A landscape with many valleys, sampled at points; each row gives a point and its height.
A ball rolls from a point to whichever of its 3 nearest points has the largest drop for the distance, and stops where none of them is lower. Distance is the straight distance between rows; heights are no part of it.
J452: [  0  18  31   3  29  10  22 -11  -3   0 -11  12  21  49  25  15  -1  10
 -19  -7  22  31 -19  -5  22  33   1  18   0  -5  27  32 -79  47   8 -22
 -32  -4 -16  33 -12]  h=3.07
J462: [ 16 -36 -31   3  41  11 -36  34  -2  17   4 -36  13 -45 -25 -33  -8   3
  37 -26  21 -22  -5  32 -12   4  -5 -36 -17  -7   4  -6  46 -13 -20  35
  60  -1 -30 -37 -29]  h=3.59
J371: [ 14 -36  12 -15  71  18 -32  32  -5  18 -12 -14  23   8  14 -34   2   5
  20 -12  17  10 -37  33  10   0  21  -5  -8   3  14  46 -27  -2   6  23
  21  -1 -21 -14  -7]  h=4.15
J984: [-30 -30   7 -38  22  41  11  -2  -6   0 -47 -46   3 -11 -35  36 -13  10
   0  42  16 -23 -31  45  14  -8  12  37 -14  18 -60  -2  41 -42  33  39
   6 -39 -21 -57 -24]  h=2.54
J389: [-16  31  57   5 -79  -9  44 -33  -3  23  20  47  -3  35  41  49 -16 -27
 -41  25 -31  15  31 -64  -6  35 -31  26  -1  10   2 -24 -61  39   8 -27
 -45  10   7  36   9]  h=1.64
J467: [ 17 -42  34  -6 102  22 -35  34 -14  24 -14  -2  20  26  36 -42 -11  -7
  35 -29  28  21 -45  32  14  16   4  -6  -4  -3  34  67 -49  25   3  18
   8   7 -21  -3 -10]  h=4.18
J616: [ -3  24 -48   5 -80 -28 -22  -5   7 -15  26 -16 -51 -63 -37   4   6   5
  -5  11 -33 -42  45 -17 -23 -26 -23 -17  10   1 -22 -73  83 -41 -23   7
  34  -6  29  12  10]  h=4.17
J485: [-11   3  45  17 -37 -16  -9  27  -2  16 -21 -31  -6 -41 -42   4   7   6
 -14   0 -15   1  31 -16  25 -22   9  20  41   4   8 -43   9 -29  -1 -11
  -4  -1 -13   2 -27]  h=3.42
J577: [ -8 -38  11  -5   2   0 -33  37  -1  33 -23 -57  -6 -59 -49 -12   9  18
  13  -4   6 -12  16   8  -2 -15  12   2   9   9 -18 -38  42 -36 -11  20
  47   1 -28 -40 -49]  h=2.88
J578: [ 33  17  -3  19  14 -14  21 -28   7 -23  12  64 -14  41  63 -23  -4   6
   2 -22  26  29 -14 -24 -20  25 -18  -9 -12 -13  25  44 -46  65 -13 -40
 -33  35  43  30  48]  h=3.70
J146: [ -1 -55  -9 -17  35  30 -15  41   4  20 -17 -56   0 -45 -37  -6   2  23
  43 -12  27 -26   1  37  -3  -3  -2  -6 -13  10 -24 -28  69 -27  -3  59
  60  -3 -24 -74 -61]  h=2.99
J59: [ 20  19 -37   9  -4 -27  -5 -12  17 -24  21  31 -12  -6   9 -19   2  -6
  20 -19   4   9  -3   5  -8  -3  -1 -26  -6  -4  20  21  12  16 -17 -15
   0  -3  31  18  28]  h=4.65
J9: [ 25  28 -30  12   2 -12  25 -33   8 -28  17  56  -5  34  48  -3   0 -14
  -8   4  -1  13  -9  -6 -16  13 -24 -18 -15  -9   7  36 -37  36 -15 -16
 -39   0  42  21  42]  h=3.68
J823: [ 10 -27  31 -11  96  24 -28  16  -7  -7 -15  14  31  49  38 -25  -5   1
  28  -8  16  18 -60  32  16  20  18  -6  -8   5  33  71 -47  21  16  17
 -14   8 -21  15   8]  h=3.79
J720: [  7  31   8  22 -59 -27  28  -7   8  -4  11  30  -5  16  13  10  -3 -15
 -12   0 -11   2  34 -38   8  -6 -20  16  15  -1  -1 -31 -17  16   1 -15
 -16  -7  23  21   7]  h=2.94
J886: [-33  18  18  27 -98 -11  19  -2  -8 -10   4   1 -31 -14 -18  73  -2 -29
 -47  46 -57 -19  43 -33  -2 -35 -30  44   5   4   1 -55  -3 -30  13 -10
 -39 -19  19  12  -1]  h=4.37
J40: [ 26  40  -1  29 -73 -55  27   0  14   4  28  23 -18 -18  21 -21  -3 -17
 -15 -26  -3  -4  45 -54  -9   2 -26 -13  16  -5  -8 -23  31  28 -25 -46
   0  18  36  18  33]  h=4.54
J561: [  5  22  17   7  20   7  32 -30  -1 -23   2  32  12  60  41  10  -6   8
  -3  -5   8  34 -22  -9  -1  25 -13   2 -14   4  28  49 -74  56   1 -14
 -41   2   8  33  10]  h=2.73
J23: [ 14  22 -46  -8 -18  -9   2 -11   2 -20  14  11  -5  -7  -4 -10   6  -5
   6   0 -18  -9   9  18  -4 -16   2 -11  -1 -11   3 -18  14 -12 -12   3
   3 -18  21  11  14]  h=3.84
J225: [ -9 -48 -10 -24  83  39 -26   9  -8 -19  -5  -1  38  31  20  -4   4   8
  17   5   5 -14 -62  35   6 -11  24  -5 -18   5  -6  54   9 -14  28  29
  -1  -1 -24 -31  12]  h=3.61
J937: [ -3 -13 -37 -35  34  32  -9   7   0  -5   5 -31  -7 -41 -37  45  -3   7
  41  30  10 -46 -13  41  -2 -11   4 -12 -36  17 -41 -13  99 -42   9  44
  41 -18 -20 -74   0]  h=2.07
J33: [ 10  10   8  -4  56   7 -12 -22  -6 -30   9  40  35  57  49   0   4  14
  12  -4  20  17 -47  24   5  13   3  -5 -19  -2  42  71 -41  40  21  -4
 -42  11  15  34  48]  h=3.57
J363: [ 12  37 -58  -3 -38 -23  16 -44  15 -23  28  51  -7   6  20  11 -12 -15
  -7  36 -37 -25  19  -5  -4  -1 -20   7 -23  -1 -12 -16 -11   0  -3  -1
 -23  -9  36  31  42]  h=3.93
J593: [ 12 -22 -28 -16  40  -1 -35  13 -10  -6   5 -17  17 -18 -13 -19   4  -5
  27 -13  19 -11 -16  28 -17  -4  11 -35 -10  -2   3  13  19 -10  -7  20
  38  -3 -25 -16  -4]  h=0.39
J745: [ 17  33   9  38 -52 -40  24  -7   9  10  13  28 -12  14  31 -32  -3 -13
 -20 -36   0  12  37 -65  -2  11 -28  -9  28  -7 -10 -17 -13  44  -9 -56
  -7  27  32  19  18]  h=4.05
J468: [ -1  18  48  14 -26  -9  38 -29   2   7   0  50   9  65  55   0 -17   7
 -41 -31   8  53  11 -61  -7  52 -11  -4   9 -17  13  11 -85  75   0 -50
 -29  27  11  32  -3]  h=1.49
J448: [  3  20  59  28 -63 -26  37  -8   0  28   7  26  -6  23  22  26 -11  -1
 -36  -4  -8   7  33 -56  10  17 -30  26  34  -5   3 -30 -41  33   0 -31
 -33   7   5  17   1]  h=2.39
J291: [ 17   7  38  15  50  10   0  11  -6  12 -19  -3  18  34  22 -19  -6   7
   7 -23  28  30 -23   1  22  21   5   3   9  -6  24  53 -77  28  -4  -6
 -11   7 -31  22 -17]  h=2.22
J628: [ 11  21  -4   9  -3 -14   9  -5   8 -11  13  22  -2   6  11 -10  -3 -10
   2 -19   5  17  11  -4   8   3   0  -1  18   5   7   9 -27  14 -17 -22
  -9  -7  19  16   3]  h=4.35
J300: [  3  19  47  27 -20 -20  36   4   7  14 -10  23  14  43  29 -11  -5  11
 -36 -42  29  45  10 -50   5  26  -9  -2  33 -14  14  14 -62  58  -5 -50
 -26  30   1  30 -13]  h=2.28
J145: [ 31  20 -16  21   1 -21  17  -8  13 -17  26  44 -22   5  41 -50   0  -1
  17 -38  39  31   3 -22 -29  11 -13 -33  -3  -6  23  32  -3  55 -25 -48
   5  32  36  21  39]  h=4.79
J830: [  9   0 -40 -11  36   7 -20  -3  -4 -14  13   6  15   5   3 -18  13  -2
  17  -4   2 -11 -17  26 -15  -2  19 -21 -11  -1  16  26  21  -9   7   2
   7 -16  -2   2  13]  h=2.43
J801: [ -5   8 -52 -15   3   8   6 -22   4 -25  17  21   2  11   4  -2  -2   3
   8  17 -12 -17  -8  26 -10 -10  18   5 -17  -4  -6  -1   8 -21   3  13
 -11 -15  19   9  26]  h=3.49
J931: [  4  13 -18  -7  -4 -12  -9   8   2   0  -1 -15  -9 -27 -28  -9   2   1
   8 -10  -4  -1   9   1   6 -13  20  -8  13   6   4 -14  15 -29  -7   0
  10   2  -2  12 -11]  h=2.67
J179: [ 20  34  -5  18 -13 -24  36 -27  18  -6  14  58  -1  37  58 -18 -13 -21
 -20 -18  12  28  10 -41 -24  29 -18 -10  -3 -17   8  25 -48  61 -12 -49
 -17  25  36  28  46]  h=2.95
J641: [-23  -8  -4 -22  56  33   5 -13 -13 -16  -7  -4  40  41  10  19   6   9
  -5  26  -7   3 -45  38  10   1  19  12 -22   0  10  50 -30 -11  41  16
 -24  -8 -20  -3  11]  h=3.46
J626: [-21 -25  24 -20  18  12  -3  18 -10  13 -40 -47   9 -18 -30   5  -6   6
  -4  20  -6   7  -4  17  15  -6  20  29  13   3 -20  -2  -7 -35  12  26
   8  -6 -18 -25 -36]  h=2.27
J2: [ 33   7   8  -7  55  -1  -7  -9   3 -17   9  42   4  26  40 -29   5   1
  30 -15  27  24 -46  17 -10  22   1 -25 -12  -5  38  61 -14  39   2 -24
 -32  14  26  27  53]  h=3.91
J777: [  5  24  -3  -2   6 -11   8 -21  -5  -9   0  30  15  31  19   5  -1  -4
  -6   5  -7  14 -11  13  -4  10  -2   6  -8  -2  12  22 -44   8   2  -5
 -28 -13  14  18  15]  h=3.85
J764: [ 21 -32 -20 -16  62  14 -46  10  -6   0   9   5  24   0  13 -30   8  -5
  27 -17  23   1 -35  39 -12  -2  23 -18 -23 -11  28  45  19   5  -7  14
  10   9 -11 -10  19]  h=3.39
J478: [  5  11  -2   1 -55 -24 -30  26   5  10   2 -31 -19 -54 -44  -9  18   8
  10  -4 -13 -21  33  -6  -3 -21   6  -9  19   1   3 -50  58 -43 -10  -2
  21   0  -2   2 -21]  h=4.77
J349: [ 18 -18  26  -4  91  13 -36  18 -10  11   3  16  11  26  39 -45   7  -6
  46 -43  44  20 -48  18   4  27   7 -31  -3 -16  44  72 -24  41 -13  -5
  -9  20 -11   8  20]  h=4.50
J833: [ -28   18   -2   23 -104  -17   13   -2   -6  -14    9  -17  -48  -31
  -25   47    2  -21  -32   39  -51  -32   51  -26   -3  -52  -28   33
   11    0  -15  -77   32  -44    8  -10   -8  -24   32    3   18]  h=3.97
J444: [ -1  30 -11  -2 -29 -10  22 -26   9 -12   5  30  -3  20   4  18  -8  -8
  -3  11 -24   8   7 -11   9  10  -5  15  -5   7   3 -13 -41  11  -3  -8
 -29 -16  24  29  11]  h=3.44
J594: [-30   1  22  15 -60 -12  -5  22  -4   4 -18 -38 -28 -58 -50  24  17   4
 -20  23 -28 -13  32 -11   9 -43  -3  27  28   0 -12 -55  46 -48  -5 -11
   2 -11  -4  -6 -19]  h=3.65
J431: [ -6  28  12   1 -21   3  39 -44  15  -4  19  50   6  56  47  41 -13  -8
 -22  24 -22  25  -1 -19   5  33 -22  13 -27   1   6  14 -76  47   2  -8
 -52  -7  14  32  17]  h=2.18
J659: [-21 -15  -7 -27 -31  16  -1  -4 -11  -3 -37 -56 -25 -53 -70  49  -7   3
  -6  50   2 -17   4  12  -4 -26  19  22   4   2 -37 -43  47 -46   7  10
   9 -16  -5 -26 -16]  h=3.05
J582: [-18 -30 -22 -44  74  43 -10   0  -2 -23  -7 -18  20  14   1  23  10   1
  30  40   9 -40 -51  48   4 -31  17  -2 -39  17 -27  51  61 -20  44  37
   8  -5 -21 -52  11]  h=1.28
J287: [ -7 -55 -22 -18  52  43 -13  31  -4  10 -10 -42  11 -21 -21  -8  -5  20
  38  -7  35 -21 -32  34  -1  -8   7  -1 -21  12 -22  -1  53 -19   0  50
  55 -10 -23 -70 -53]  h=2.31
J483: [ -3 -63  30  -4  67  28 -20  57  -2  32 -22 -32  14   4   4 -35   2   5
  27 -34  22  27 -38  36  12   1  10   5   5  12  11  27 -29  -8  -1  34
  36   5 -33 -35 -63]  h=3.76
J170: [ 18  17   7  29 -25 -33  40 -25   0 -18  19  65 -21  26  67 -53   2 -15
 -32 -35  20  28  39 -67 -47  26 -23 -28  -4 -16   7  15 -51  75 -22 -65
  -3  65  39  16  58]  h=3.64
J38: [ 16  39 -16  31 -88 -54 -13   5  14   3  33 -10 -42 -49  -4 -14   4  -5
  10 -14 -29 -23  61 -33 -16 -15 -29 -23  18 -13 -17 -49  64  -6 -29  -7
  22  -4  37  15  27]  h=4.34
J567: [-29  14   7  -4  -7   9  27 -29  -6  -4 -16  16  18  30   0  44 -18  20
 -18  26 -24  26  -8  15  26  22   7  23 -12   4   9   1 -59  -5  14  21
 -47 -21  -5  20  -3]  h=3.77
J271: [ -2  25  61  43 -84 -36  27  20 -13  36  25   0 -26 -13   0  10   4  -6
 -29  -3 -31 -13  49 -54   7 -10 -33  33  47   0   0 -38   4   5  -4 -44
 -29  -7   8   9  -7]  h=4.03
J326: [ -8 -18  26   1  -3  13 -11  22  -7  22 -33 -51  -9 -38 -44   0   9   2
  -6  19   1  -6  12   2   7 -28  19  19  22   3 -19 -41  22 -34   6  15
  15   3 -15 -14 -41]  h=2.55
J268: [ -7  22  17  40 -84 -50 -17  40  -8   7  20 -28 -39 -62 -35   6  21   9
  -3  -6 -29 -25  46 -25  -6 -36 -28  11  43  -6  -2 -69  60 -34 -22 -21
   3 -11  -2   0 -10]  h=3.78
J251: [ -1 -68  31  -6  32  23 -22  52  -1  43 -31 -51  10 -15 -17 -38   2  13
  20 -26  13  19 -17  15  12  -2  18   5  14  16   5   4 -12 -21 -10  33
  51  -1 -29 -41 -66]  h=3.20
J348: [ 23 -23 -40  -8  28  -3 -45  28  -8  10  10 -16  10 -48 -28 -30  11   3
  38 -33  25 -28   2  27 -27   7  -1 -67 -23 -20  17  -5  66 -25 -36  24
  49  14 -16 -28  -7]  h=5.68
J995: [  6   4  66  23  49  17  12  12 -17  25 -25  -4  23  41  38 -25  -4   9
 -12 -36  45  54 -28 -23  18  38   2  -5  22 -13  24  49 -83  56  -9 -25
 -11  32 -21  28 -29]  h=0.32
J973: [ 13  -1 -35 -13  45  10  -8 -12  -6 -24  10  24  18  26  27 -14   7  -2
  16  -1   6  -1 -47  30  -2  -3  11 -17 -12  -6  30  51   0   9  19   5
 -20 -12   9  11  43]  h=3.09
J466: [ 11  10  29  45 -39 -25  38 -10  -5   4   1  48  -5  50  47 -30   0  -5
 -50 -50  13  39  36 -77 -13  26 -21  -7  21 -24  12  10 -42  66  -7 -61
   0  48  19  18  19]  h=2.72
J605: [-35   5  17  -1 -67  16  21  -7  -7  -6 -22  -8 -25 -12 -29  57  -4   0
 -34  47 -39   0  23 -13  -2 -16  -6  45   5  -6   0 -51  -8 -38  19  -1
 -30 -20  16  11 -11]  h=4.72
J932: [ -7  10   7   5 -43  -5   6  13   1   3 -12  -6 -19 -24 -27  14   8   0
 -22   7 -15  -4  23 -17   9 -23  -2  30  20   6   2 -43   8 -36   1  -5
 -11  -7   9  17  -8]  h=3.18
J930: [-29 -10  19 -12 -24   6   1   7 -12   7 -40 -38 -13 -27 -42  35   0   7
 -23  38 -12  -1  11   1  17 -21  12  36   4   4 -18 -34  11 -39  12  14
  -7  -9 -12 -14 -24]  h=2.79
J960: [ -6 -19  -5 -19  75  27 -14 -15  -9 -21   5  22  41  52  28   9  12   6
   9   9   4  -4 -57  25   9  11  17  -9 -24   7  22  69 -22   4  37   9
 -29   6  -8  15  30]  h=3.38
J28: [  0 -52 -30 -30  77  27 -45  13 -11  -9  10 -11  25  -3   9  -8  11   2
  44  -8  26 -34 -47  40 -13 -15  11 -19 -29   8   0  28  55  -7  18  32
  30   3 -30 -44   2]  h=3.89
J201: [ 20  15  34  19  40  -2   9 -12  -3  -4  -9  34  -4  44  43 -25   8   0
   2 -42  39  44 -23 -19  -9  27   2 -10   7 -13  35  57 -62  62 -14 -45
 -12  25  11  34  12]  h=2.86
J441: [  0  33   4  38 -85 -31  -6   4   1   5  32   9 -31 -36 -11  10  -3 -19
 -18   4 -37 -15  63 -44   0 -33 -30  13  24   2 -11 -60  46  -8  -8 -24
  -4 -10  23  15  22]  h=3.94
J4: [-22  12 -10  -7  -7  21   8 -18  -5  -3 -22   2   1   8 -27  16  -6   7
 -14  21 -19  -4  -7   7   9   0  28  12   0   0  -9  -7 -12 -31   9  10
 -17 -22   2   8  -8]  h=3.17
J754: [ 29  45 -33  18 -40 -20  40 -55  22 -23  27  61  -5  24  42  10 -20 -42
 -22  22 -21 -10  31 -46 -22  28 -16 -16 -28 -11 -12  14 -35  50 -21 -33
 -34  18  34  30  76]  h=3.98
J845: [-30 -29  12 -12  51  29   3   3  -4   2 -44 -22  29  35  10  13 -14  10
 -12  24   1  24 -34  28  20  16  19  31 -23   0 -12  32 -55 -16  28  33
 -13  -6 -32 -15 -18]  h=3.55
J599: [  0 -12 -41 -32  32  14 -16 -15  -5 -12  18 -22   5 -19 -31   2   7   2
  17  20   7 -31 -12  38 -10 -13  19  -8 -14  -7 -22   4  48 -36   8  19
  15  -7 -15 -32   3]  h=2.63
J831: [ -8  29  34   3 -42   1  50 -62   0  15  21  45   8  65  56  40 -22 -21
 -38   5 -15  42   7 -55  -3  50 -29  11 -17  -3  -2   8 -97  71   9 -30
 -43   9  -7  39  16]  h=1.53
J350: [-17  -5 -40 -30  28  27  11 -30  -7  -9 -16 -23  11   7 -28  26   0   5
  -3  42   7 -21 -27  36   8 -16  33  12 -17   7 -32  -9  24 -42  28   9
 -17 -15 -13 -27  -4]  h=2.56
J517: [ 19   0 -49 -10 -14  -2 -30  17   2   4  12 -22  -1 -62 -39 -13   9   6
  32 -15   5 -33  28  13 -22   0   1 -55  -9 -10   5 -40  73 -42 -25  19
  44  10  -6 -20 -25]  h=5.49
J729: [ -1   1  -7 -15  42   9  -1   5  -2   0  -9  -3   9   1 -14 -10  -1   2
  -3   1   5   6 -18  16   9  -9  23  -8  -3   0  15  14 -23   0   2  13
  18  -6 -25  -2  -4]  h=3.19
J136: [ -34    6   29   49 -106  -30    1   34  -20   19   24  -42  -42  -53
  -37   37   20    3  -29   13  -43  -25   57  -28   -7  -58  -26   29
   43   -1   -4  -63   50  -41   -7  -16   -7  -27  -10   -7  -11]  h=3.96
J265: [  7  38  11  17 -38 -24  49 -64  10  -4  29  68   8  58  75   2 -18 -32
 -47 -11  -9  34  22 -71 -34  50 -18 -11 -14  -9  -4  17 -74  74  -8 -52
 -32  37  19  28  49]  h=3.63
J261: [ 32  43 -26  11 -46 -41  20 -16  23 -16  27  34 -18 -13  23 -22  -6 -26
  -1 -17 -10  -7  33 -41 -14   4 -24 -26  -8   2  -8 -10   5  29 -28 -27
   4  13  38  14  43]  h=4.97
J234: [ -2 -41  12   0  46  11 -20  32  -5  19 -27 -40   9  -7  -8 -27  -7   5
   7  -5   8  13  -4  21   3  -5  18   4   7  13  -4   6  -8 -18   3  27
  28   4 -22 -15 -39]  h=2.69
J615: [  5 -60 -18 -19  74  26 -46  40 -19   5   6 -26  27 -12   0 -27  -2   5
  37 -30  24 -12 -27  34  -9   0 -11 -13 -26   3  10  25  39  -8   0  38
  54  10 -26 -41 -20]  h=4.51
J663: [  7  10   6  17 -12 -15 -14  34   5  24   5 -24   0 -27 -27 -26  13   6
   4 -30  -1  -3  21  -7   3  -9  11  -9  31   9  12 -22  26 -18 -26  -7
  25   2 -13   1 -19]  h=3.27
J662: [-11 -31  -4 -30  11  33 -10  12   6  15 -40 -61 -22 -47 -54  29  -9  11
  10  39  19 -28 -10  32   1 -17  22  20 -14   9 -57 -26  70 -43  16  39
  43 -23 -23 -66 -34]  h=2.81
J75: [ -3  12  24   4  11   9  19  -2  -3   2 -13   6  17  27  -1   3 -11  -2
 -13  -4   3  27 -14   5  21  20  16   8   3   4  13  15 -63   4   1   2
 -23  -1 -13  20 -14]  h=3.54
J546: [ -4  10 -63 -23 -30   9 -14 -26   2 -23  12 -16 -32 -46 -49  21   7  11
   4  21 -12 -33  12   8 -20 -18   9 -12  -5   1 -28 -55  84 -46  -5   8
  22 -13  15  -4   7]  h=1.38
J151: [  8  26  41  35 -39 -31  17  20  17  22   5   7  -1   3   0 -11   2   4
  -3 -32  11  20  20 -31  23   7  -8   3  39   5  16  -9 -14  15 -11 -40
  -5   8   8  24 -16]  h=4.84
J950: [  6  17 -41  -2 -37 -16 -13  -4   9 -11  18   5 -14 -25 -25 -16   7  -8
  -3  -7 -19 -10  32   2   0  -8  -3 -16  10   7 -12 -33  35 -22 -10   5
  11 -14  28  18   5]  h=3.37
J738: [  5   8 -68 -21 -12  -6 -21 -18   1  -1  31  -9 -11 -28 -35 -11  17   7
  13  -7 -14 -24   7  18 -15  -6  12 -26  -9   4 -13 -10  58 -26  -4  12
  19  -9   1  -2   4]  h=2.46
J126: [ -8  19 -22   8 -72 -22  -5 -14  12  -9  17  11 -26 -22 -19  25   0 -14
 -12  22 -44 -18  42 -11   6 -29 -16  24  16  -2  -9 -51  21 -25   1   4
 -10 -15  34  15  14]  h=3.56
J403: [ 19   6 -26  -1  12 -19 -14   5  16 -14  17  17   3 -11   9 -39   7 -12
  28 -30  13   1   2  22 -17  -1   2 -42  -7  -7  23  24  12  11 -28  -9
   8   1  14  23  15]  h=5.45
J529: [-10 -30 -15 -11  29  16 -22  18  -3  12  -5 -23   8 -25 -32 -23   3  -1
  18  -6  15  -8  -3  22  -2 -10  16 -13  -8   1  -1  -4  25 -26   0  22
  41   5 -17 -25 -30]  h=2.26
J81: [-12 -35 -32 -34  55  41  -4   8   0 -10  -7 -23   9 -14 -21  32   6  14
  33  30  16 -47 -38  51  11 -25  10  -5 -37  25 -36  22  80 -31  22  43
  27 -14 -22 -68   1]  h=1.54
J699: [-25 -44  23 -25  47  41  18  21   7   7 -46 -39  12  13 -23   9 -10  25
   6  24  13   8 -31  39  24   1  20  30  -4  17 -35  24 -13 -32  29  39
   9 -12 -22 -53 -43]  h=2.04
J789: [  7  26  43  55 -91 -53   4  26  -8  27  41 -12 -37 -40 -10   0  13  -4
 -15 -11 -13 -20  54 -48   0 -29 -32  15  53   3  -7 -52  50  -4 -29 -33
 -12 -13  14   8  -2]  h=3.80
J400: [ 25  45 -45   8 -68 -38  -1 -27  26 -17  30  36 -27 -32  16   1  -3 -33
 -13  13 -32 -22  55 -29 -14  -4 -25  -8 -15  -1 -20 -41  19   1 -17  -7
  -7  -4  41  18  57]  h=4.38
J260: [-10  26  26  -1  -5   8  35 -48   4   4  10  46  18  76  47  44 -12   3
 -22   8  -4  40 -13 -17  14  43 -18  14 -12   0  18  26 -90  64  17 -20
 -43   3  -4  40  -6]  h=2.17
J364: [  4  20  21  29 -26 -18  39 -24   8  -4   4  43  -3  41  53  -5 -10 -10
 -31 -34   7  41  21 -58 -16  32 -25  -6  12 -13   6  11 -56  65  -3 -50
 -12  33  19  29   7]  h=2.19
J538: [ 12  39  -2  25 -60 -17  43 -29  20   0  16  42  -8  25  36   8 -16 -26
 -26   3 -13   6  40 -47  -6  23 -31   4  -4  -6 -12 -19 -28  35  -9 -34
 -28  13  31  22  34]  h=3.48
J657: [-13  -6   7   6  -8  -5   2  22  -1  -1 -15 -20  -1 -22 -36  -6   5   2
  -6  12 -12  -1  12  -1  11 -14  18  18  14   7  -8 -27  -2 -29   0   7
  11  -4  -8   2 -21]  h=2.85
J315: [ 29  -4 -12  -6  43  -8 -27  13   1  -9   8  14   6 -13   8 -40   7   1
  44 -35  34  15 -15  27 -24   7   6 -57 -14  -2  41  41  22  25 -22  -9
  14  10   2  11  18]  h=6.41
J491: [ -6  15  49  43 -66 -39   2  38 -12  29   6 -28 -28 -43 -33   6  12  15
 -11 -11  -9 -12  46 -33  10 -22 -11  22  59   1   7 -50  30 -18 -19 -34
 -11  -1  -1   5 -22]  h=3.62
J497: [  4 -25  44  12  -4   0 -13  44   6  31 -28 -43   2 -36 -35 -17   5   7
   0 -17   0   2  13  -4  28 -10  16  10  33  15   1 -21   4 -20  -8  11
  19   1 -30 -11 -50]  h=2.84
J77: [-22 -49 -11 -28  59  45  -6   8  -3  -2 -21 -39  16  -1 -15  -5  -1   8
  12  18  18 -16 -42  40  11 -14  23  14 -17   9 -35  25  34 -25  17  39
  34 -15 -22 -59 -24]  h=1.86
J405: [-23  26 -60 -22 -81  -2  -4 -35  11 -30  14  -5 -50 -44 -36  35  -4  -8
  -8  48 -45 -49  32   0 -24 -33 -16  10  -5 -12 -39 -68  75 -46  -9  10
  13 -15  41  -1  17]  h=4.44
J727: [  7  28 -55  -4 -52 -24 -15 -22  11 -28  25   7 -28 -29 -19   0  -4  -9
  10   9 -29 -33  33  -2 -12 -16 -18  -9   3   1 -17 -51  53 -24 -22  -1
  16 -13  36  19  27]  h=3.81
J688: [ 12   7  23  12  22 -16   5  24   3  18 -14  -7   5   4 -15 -25   3  -7
   7 -20  15  23   3  -4  15   9  13   0  22   3  11  17 -29   8 -13 -13
  15   6 -18  11 -21]  h=3.88
J890: [-18   9 -44 -18 -35   0   7 -24   6 -19  -5  -9 -25 -14 -40  19  -9   7
  -6  28 -27 -15   7  11  -8 -19   5  20  -4  -1 -10 -47  25 -38  11   3
   0 -17  20   0  14]  h=2.29
J259: [  1 -29  10 -40  93  33 -39 -27  -3 -39  -4  35  60  72  51   9  21  17
  16  16   2  -6 -73  40   5   6  22 -18 -28  16  18  70 -12  21  53  28
 -28  34   3  19  64]  h=3.47
J463: [ 22   2 -43 -15  13 -19 -16   2  13  -7  20   5   1 -33 -10 -22   3  -4
  28 -22   7  -5   3  24 -21   0   7 -44 -15  -4  24  -1  33  -3 -26   3
  25   0   5   7  12]  h=6.27
J702: [-14 -24  44  -8  81  25  -3   9 -11   9 -24  -8  36  57  32  -1 -14  13
   1  12  12  22 -60  29  30  14  14  17 -21  -2  19  67 -69  18  30  26
 -15   1 -36   5 -14]  h=3.60
J220: [  8  17 -34   4 -59 -38 -37  11  10   5  25 -26 -36 -59 -43 -10  14   9
  16 -14 -25 -38  34  -9 -20 -10  -4 -30  13  -1  -9 -64  74 -48 -25   5
  35  -2   2   6  -1]  h=4.49
J864: [  8 -26  53  18  70  19 -16  53   0  32 -27 -17  19  20  18 -31  -4  -3
   7 -35  35  35 -25  12  29  11   0   3  22   6  19  57 -63  35  -2  14
  24  11 -37  11 -51]  h=3.53
J242: [  1 -64 -33 -15  68  34 -47  39 -26   1   9 -22  26 -36  -4 -32   2   9
  56 -28  30 -27 -28  39 -15  -5 -11 -40 -37 -18  10  13  65   2 -19  46
  58   8 -31 -60 -41]  h=5.60
J639: [ -3  -4  48  11  27  10  -2  31  -4  17 -37 -19  18  -7 -15  -8  -5   5
 -14  -1   1  17   0   6  30  11  25  18  15   8   7  -1 -45  -8   9  18
   5   1 -28   1 -36]  h=4.39
J592: [ -1  19  56  12 -51 -11  37 -36   2  23  17  47   4  58  47  21 -16 -12
 -62 -14 -11  33  28 -66  -6  39 -24  16  24  -6   0 -17 -77  62  11 -53
 -39  14   7  27  -1]  h=0.69
J638: [-30 -23   6 -28  21  32  11  -9  -9   1 -38 -36  18   5 -20  31  -5  11
 -23  45   5  -7 -26  31  11   1  24  33 -11   1 -30  -1   0 -34  36  31
 -11 -24 -19 -24 -14]  h=2.45
J357: [-27 -48  15 -30  83  41 -11 -12 -21 -19 -25 -15  43  52  30  17  15  11
  -8  29   7  -6 -64  47  20  -5  20  12 -19   8  -9  70 -32  -8  48  39
 -13  -5 -37 -14  -5]  h=3.52
J227: [-12  18  25  -5  58  17  18 -20 -18  -4   2   2  37  59  27  16  -1  17
 -18  15   4  27 -49  22  18  34   4   9 -17   0  32  52 -81  32  16   6
 -41  -5 -23  24  13]  h=3.43
J150: [-14   7 -24 -17 -23   0 -11  -8  -5  -4   0 -22 -28 -39 -48  11   8   6
   1  18 -15 -19  14   8  -6 -16  12   9   4   1 -19 -45  43 -40   6  11
   4 -11   0 -13  -5]  h=1.94
J255: [-16 -59  10 -28  22  40 -10  23  -1  16 -53 -57 -10 -20 -37  15   5  14
   6  18  24  -1 -16  31  14  -6  20  25   0  17 -42  -3  36 -27  15  37
  30 -12 -13 -60 -49]  h=2.71
J929: [ -2   0 -61 -32  13  16 -12 -23   8 -25  25 -21 -13 -32 -41  13   6   2
  18  30   3 -43  -4  35 -12 -21  19 -25 -18  -1 -27 -25  91 -43  -2  24
  20 -13 -10 -34   2]  h=2.11
J986: [ -4  24  13   3 -32   4  22 -15  14   3  -4  17   3  18  -3  29  -1   1
 -14  13 -23  13  11 -21  16   4  -2  32   8   2   7 -19 -41  -1   6   1
 -32 -17   8  20  -8]  h=3.45

Where does a ball stop that starts at each point below?
J702: J592
J357: J593
J259: J593
J745: J592
J220: J931
J754: J592
J578: J592

Call two points neighbours if one is among the 3 nearest of the other. Go from one point of each pair to the other, from neighbour to neighbour, staying as low as possible. Name the highest point that can't be avoided.
J995 and J326: J986
J546 and J582: J929
J995 and J592: J201
